Points on a hilly landscape, in no order, each with its height.
A ball rolls from a point to whichever of its 2 nearest points has the largest drop for the distance, and stops where none of them is lower. Distance is the straight distance between rows; heights are no part of it.
lebuf: [ 68 134 142 130 179 192 144 136 137 156 154 114 132 145 145 127 113 115
  76  84 135 152 138]  height 1.29
gomu: [119 126 135 128  95 136 123  95 140 142 124 120 108 150 132 127 153 168
 132 110 123 102 119]  height 0.36
mel: [101 159 179 137 178 124 193 192 135 110 152 110 118  96 144 109 151 117
  75 107  99 123 119]  height 5.46
gosa: [143 120 115 101  98  48  95 132  98 101 112 133 139 117 118 103 126  62
 178 193 142 134 146]  height 3.04
vuzav: [ 87 149 178 140 162 187 165 144 109 161 114 114 163 126 135 111 111  96
  37  78  93 137 137]  height 1.58
Gep: [115 104 134 135 147 202 175 148 124 115 176  76 128 127 143 108  89 138
 114 104 115 104 157]  height 5.56
Zisep: [ 94 132 141 114 101 126 143 156 129 172 118 107 124 138 139 123 164 123
 110 121 119 105 137]  height 1.12
rigut: [105 117 168 142  97 160 172 188 145 127 151 123 140 110 137 130 185 132
  63 124  58 110 129]  height 2.52
dodon: [129 148 111  93  52  50  97  84  70  74  96 182 177 109 183 121 122  71
 148 141 169 117 135]  height 6.51
Lozi: [178 117  48 119 125 151 115  16 145  96 110 140  92 183 128 121 123 152
 143 179 106  85 131]  height 1.90
viz: [122 132 204 108 157 142 144 137 121 121 172  98 134  88 139  76 111  92
 130 157 113 162 105]  height 2.32
Luse: [160 110 139 134  90 112 123 165 104 149 124  95 108 118  95 104 100 154
 140 124 121 130 143]  height 3.66
rika: [ 87 146 178 134 130 143 154 181 104 193  95 116 138 130 142 110 121 109
  67 112 104 116 144]  height 1.72
temik: [127 121 139 139 106 114 142 173 144 128 148  88 102 137 134 132 109 216
  82 111 117 162 118]  height 1.93
vug: [101 117 100 171 121 138 105 154 125 169 168 138  89 151 109 164 121 168
  91 109 113 177 122]  height 5.11
fum: [ 87  99  61 145 126 137 149 121 146 123 177 109 109 174 145 210 137 201
  68 112 137 124 122]  height 1.65
reta: [154 139  84 157 163 109  86  84 149 100  82 189  85 164 106 140 100 120
 165 155 146  92 142]  height 4.82
kuvi: [128  93 103 113 107 214 145 113 110 125 182 115 169 141 124 127 182 119
 118 112 103 123 119]  height 0.90
vekid: [149 153  74 144 110  97 114  90 133 135  86 167 101 173  85 153 162 151
 129 111 136 108 135]  height 2.30
Zer: [159 151  80 111 116  91 108  22 155 124  80 159 122 173  78 136 122 134
 134 123 135 141 127]  height 2.55
vime: [150 137 114 125  69  53  70 137  57 174  73 176 128 134 147 125 105 102
 145 176 139 101 133]  height 6.23
zevun: [123  95  91 128 118 195 105 101 109 157 145 130 133 132 144 162 196 142
 113 127  97 129 105]  height 0.60
Veri: [123 134 139 110 159  80 135 113 152  99 150  93 103 112  60  99 136 116
 166 108 161 132 122]  height 4.95
Mibem: [130 158 107  67 116 126 122 116 145 118 111 109 142 126 165 117 148 133
 163 137 142  98 162]  height 1.69
gon: [118 106 153 159 103 154 182 158 118 127 175 145 110 116 124 131 178 147
 113 128  84 122 113]  height 2.67
Rimif: [100 135 108 133 178 167 146 166 165 115 165 125 130 129 189 179 145 155
 106 123 141 149 129]  height 1.61
ludof: [134 162 141 134 152 183 148 163 135 133 128 166 149 119 176 153 156 145
 126 147 138 156 145]  height 1.82
rapu: [140 120 160 130 147 146 156 178  93 156 107 109 158  84 163 113 123  68
 136 135 110 131 132]  height 1.81
dig: [140 106 148 120 109 125 127 117 121 116  79 118 185 145 136 144 135 133
 142 120 162 135 127]  height 4.74
feze: [116 139 161 116 130 144 152 110 121 139 171 121 113 136 150  88 144 125
 162 159 117 149 121]  height 1.84
Dukev: [178 153 131 133 140  78  66 131 107 123 101 162 121  89 167 100 158 131
 172 143 132 108 108]  height 3.26
Gati: [ 90 130 168 124 132 180 189 140 175 124 169 140 168 108 113 139 148 116
 113  89 124 144 121]  height 1.02
varob: [118  74 133 132 104 167 134 140 132 125 135 143 159 145 120 159 125  92
 177 183 138 139 146]  height 1.89
Fusok: [164 139  79  93  89 139 133  50 174 102 124 153 146 170  87 141 134 150
 160 125 152 134 150]  height 2.50
Zur: [134 133 138 138 138  93  90 154 168 114 160  75  73  94 121 112 105 191
 118 109 118 144 106]  height 1.50
voden: [127 111 132 125 124 169 180 110 139  98 170 103 134 124 133 109 104 150
 160  97 148 105 130]  height 5.60
kerek: [ 91  87 101 143 117 155 180 157 146 114 195  98 136 132 108 163 161 152
  57  88  94 154 112]  height 1.57
gof: [150 118 123 145 157 117  80  67 162  91 141 119  81 129 117 100  98 171
 150 101 127 114 100]  height 1.43
badol: [ 82 149 121 119 153 181 138 106 158 113 178 126 138 165 132 130 134 170
  99  80 157 157 127]  height 0.96
vib: [135 152 111  65 117 121 104  80 173  85 127 103 148 153 100  94 136 154
 160 125 154 128 162]  height 2.19
bamig: [171 132  86 107  94 133  91  60 119 122 105 146 126 149 155 112 120 140
 165 173 120 116 139]  height 1.62
Lok: [143 153 127 107 114 130 160  62 128 148 136 162 152 125 117 142 115 111
 193 113 167 177 125]  height 5.72
Zav: [110 125 192 122 162 133 144 172 164 137  92 122 179 122 146 140 152 110
 105 133 135 162 108]  height 4.88
dufa: [108 156 167 108 171  93 142 170 142 118 160  99 118  92  72 105 153 100
 139 127 147 148 128]  height 5.17
sase: [124 106 158 119  77 191 152 114  96 117 129 141 196 119 153  98 143 114
 123 122 132 101 149]  height 1.47
pap: [146 124 144 156 147  93  98 134 110 105  79 147 149 154 127 124 145 138
 143 120 173 122 116]  height 4.66
lete: [135 120 133 116 107 163 180  56 138 114 160 145 145 135 120 117 108 140
 185  99 163 124 100]  height 5.65
dov: [121 142 156 156 175  99 120 166 115 135 112 124 107 129 122 129 125 133
 127  95 164 117 122]  height 4.54
vose: [186 129  80 148 121 113 118 117 121 132  90 137 113 155 107 169 127 169
 144 133 142 142 141]  height 2.08
mun: [ 80 137  91 104 140 141 133 162 175 149 163  76  95 123 148 159  94 145
 125 107 132 128 150]  height 0.85
kuf: [107 129 168 132 152  46 119 189 126 155 107  98 104 120 101 107 122 129
 119 124 145 106  97]  height 4.33
bigok: [101 114 145 153 128 138 193 164 156 117 173 106 127 128 122 160 112 176
  74  92 120 182 117]  height 1.85
lovop: [145 149  51 140 146 127  92  76 157 145 111 175  58 136  99 139 111  94
 169 159 110  99 149]  height 4.89
vusop: [151  90 154 158 159 223 186 162 117 101 131 128 206 123 142 147 128  93
  63 142  76 140 117]  height 1.32
felu: [105 131 194 104 110 138 196 151 142 143 137  64 135 103 125 100  72 136
 104 121 118 133 138]  height 2.54
besuk: [157 121 105 106  63  47  97  96 110 143  51 153 138 116 143 131 116 112
 172 151 126  92 117]  height 6.32
nav: [115 128  95 147 125 134 141 111 107 149 118 143  96 183 137 204 195 172
 100 134 123 114  95]  height 1.24
kobi: [119  93 162 122 112 213 180 110 105 126 174 120 188 133 121  93 144 107
 116 120  96 133 117]  height 1.17
vas: [112 169 150 124 183  87 157 177 137  97 184  87  81  98 115 106 152 144
 113 103 136 131 124]  height 5.35
Nufi: [114 101 159 118 132 153 131 123 151 147 110 123 173 162 149 161 142 133
 125 140 149 177  98]  height 4.81
bazi: [ 95 135 106  98 142 106 122 121 171 149 136  73  81 145 129 126  98 112
 169 144 130 124 133]  height 1.64
Nuseg: [127 104 134 159 180 214 156 166 130 142 129 111 176 115 151 169  95  81
  32 114  56 164 109]  height 1.41
Rut: [174 131 159 143 105  67  86 141  80 106 103 189 161  77 144 108 133 102
 170 134 149 117 130]  height 2.90
nidub: [145 112 164 120  86 110 120 108 145 137 146  95 107  98  91 106  89 156
 165 121 130 148 102]  height 3.43
maros: [102 155 165  97 178 159 146 125 169 100 164 122 156 118 125 109 158 133
 125  89 160 155 124]  height 0.41
bope: [195 166  85 113 150  22  85 101 172 118  66 151  72 112  60  97  97 123
 127 149 103 105 120]  height 5.53
rezo: [147 140 113 119 103  91  46 159  67 172  75 136 139 117 146  94 107 117
 140 132 137  92 140]  height 6.14
numub: [135 143 131 109 113 100 137  81 109 135 141 133  98 126 131  92 163 124
 164 124 126 125 112]  height 1.19
Tede: [151  84 118 155 135 196 162 144 108 127 153 128 149 149 157 154 123 121
 145 174 130 154 117]  height 1.63
livo: [111 144 185 116 169 147 123 160  91 145 138 132 141  92 144  91 107  68
 145 161 135 155 144]  height 2.29
Tatuz: [126 142 106  80 116  98 106 132 132 154 117 103 118 140 155 120 144 112
 161 187 116 125 154]  height 0.97
lumun: [126 114 175 135  96 173 179 170 126 125 115 138 189 108 110 119 167 112
  68 106  85 121 144]  height 2.38
lefuz: [135 120 103 124  61  63 106  82  84 113  71 190 162 136 148 150 108  67
 172 162 179 116 135]  height 6.42
gef: [ 94 142 108 169 157  90  88 156 130 184 139 138  48 173 120 148 116 150
 117 133 115 131 111]  height 5.20
faz: [133 128  91 128 116 154  93 112 132 152 156 156  90 119 105 139 122 108
 190 151 111 130 150]  height 4.97
Segip: [ 88 117 103 149 132 165 134 138 103 170 151 128 119 144 150 198 190 150
  60 104 106 135  98]  height 0.95
Zaf: [147  98  89 106  89 149  71  62  99 144  93 145 153 140 156 152 161 125
 154 176 120 112 108]  height 1.31
lolad: [159 178 114 108  94  26  57  54 106  65  75 192 134 111 111  80  78 101
 129 159 154 113 143]  height 5.78
nupit: [146 140 160 134 165 130  72 130 160 110 139 100 108  95 143 102 106 172
 144 105 142 142 100]  height 1.03
Runad: [103 134 148 164 184 162 196 190 138  97 162 124 141  96 137 142 123 104
  35  98  59 126 132]  height 5.52
seg: [ 69  83 133 134 128 190 183 136 177 111 193 125 162 137 125 164 162 132
  79 104 109 131  88]  height 1.35
beg: [155 138 208 147 119 109 144 145  79 105 116 170 177  76 153  95 120  86
 147 140 151 154 117]  height 2.46
pamum: [148 150 188 156 144 132 149 162 114 123 124 177 142 106 161 123 159 130
 145 138 145 143 135]  height 2.09
nebi: [150 137 121 108 118 105  43 113  83 112  90 129 150 122 143  78  99 117
 155 134 165  98 165]  height 6.06
ses: [132 138  95 111  92  85  38  65 101  96  90 182 137 121 131  83 114  79
 156 146 148  84 154]  height 5.95
Nemik: [110 140 121 144 148  78 108 137 160 133 128 122  76 113  71 120 122 123
 155  78 150  98 128]  height 4.73
vur: [143  85 141 153 146 195 179 156  92 133 131 117 171 111 164 159 142  85
 112 144 105 130 115]  height 1.45
dol: [162 101  89 141 142 148 137 156 128 129 126  93 128 135 137 169 107 147
 158 150 140 166 133]  height 1.83
pur: [135 111  73 116 106 143  79 101 116 171  97 139 111 149 124 182 171 125
 142 154 103 120 117]  height 0.98
toso: [138 135  98 156 136  73  69 150 115 176 108 120  69 152  85 109  85 133
 143 138 125 113 131]  height 5.31
nele: [108 125 184 124  87 146 146 146  78 134 130 164 167 108 141  90 167  88
 131 127 120 103 150]  height 1.86
konas: [111 130 203 128 103 170 160 170 109 142  98 161 199  92 122 105 136  58
  83 127  81 117 149]  height 2.21
nofum: [103 116  59 175 137 133 128 101 144 119 146 146  83 180 102 204 153 166
 116 117 138 124 118]  height 1.46
Vup: [109 114 143 161 150 199 206 160 133 101 162 103 152 119 138 150  82 126
  54  96  87 126 156]  height 5.54
dinor: [111 144 204 102 101  94 137 156 156 140 141  74 100  86  95  99  82 156
 140 136 147 117 124]  height 3.03
zepor: [161 146 132 105 128  88  92 146  99 114  83  93 151 102 124 106  83 130
 166 110 178 110 163]  height 6.15
Guvun: [139 108 145 118 132  71  77 160 124 137 112 119 134 105 104 114 142  80
 162 151 138 149 119]  height 3.62
tiz: [126 114 153  98  90 108 133 132 116 101 132 150 171 118 135 108 130  82
 186 179 153 132 149]  height 2.34
dase: [ 97 118  82 137 130 157 175 138 132 111 168  82  97 149 166 147 145 192
  83 101 125 100 134]  height 1.88
laso: [135 120 132 160 154 124 104 113 155  99  92 183 123 154 139 157 127 123
 184 152 169 102 118]  height 4.75
puven: [193 174  88 100 127  33  84  59 132 101  51 174 101 113  78  89  78 114
 119 155 133 118 151]  height 5.63
vone: [114 160 179 112 121 136 172 147 107 185  98  94 132 113 148 107  79 136
  94  94 139 158 136]  height 2.17
pasib: [168 124  59 130 152 118 136  70 153  82 130 122  89 159 116 124 139 147
 143 156 118 111 124]  height 1.87
babi: [141 125  72 157 130 136 153 122 116 120 139 104  62 154 158 152 115 195
 122 118 131  85 137]  height 2.02
buvu: [122 128  91 131 138 153  70 132 146 154 168 122 103 136  99 139 130 143
 138 117 121 169 139]  height 5.05
foret: [123 118 193 109 123  53 119 177 106 134  95 107 157 107 118 103 108  96
 134 151 151 138 104]  height 4.01
mani: [ 89 127  67 130 162 133 150 183 142 157 163  94 112 121 173 197 114 153
  80  99 121 150 127]  height 1.33
misis: [145 101  66 169 160 128  80  60 154  93 133 146  61 162 105 127 121 163
 126 126 105 108 117]  height 1.66
fegit: [172 155  88 139 151  53  56 126 140 150  92 152  74 140  51 121 108 131
 139 117 123 133 125]  height 5.41

For each start below, name the point where the ball stops.
Vup => vusop
Dukev => mun
fegit => vusop
lumun => zevun
Nufi => vusop
reta => vusop
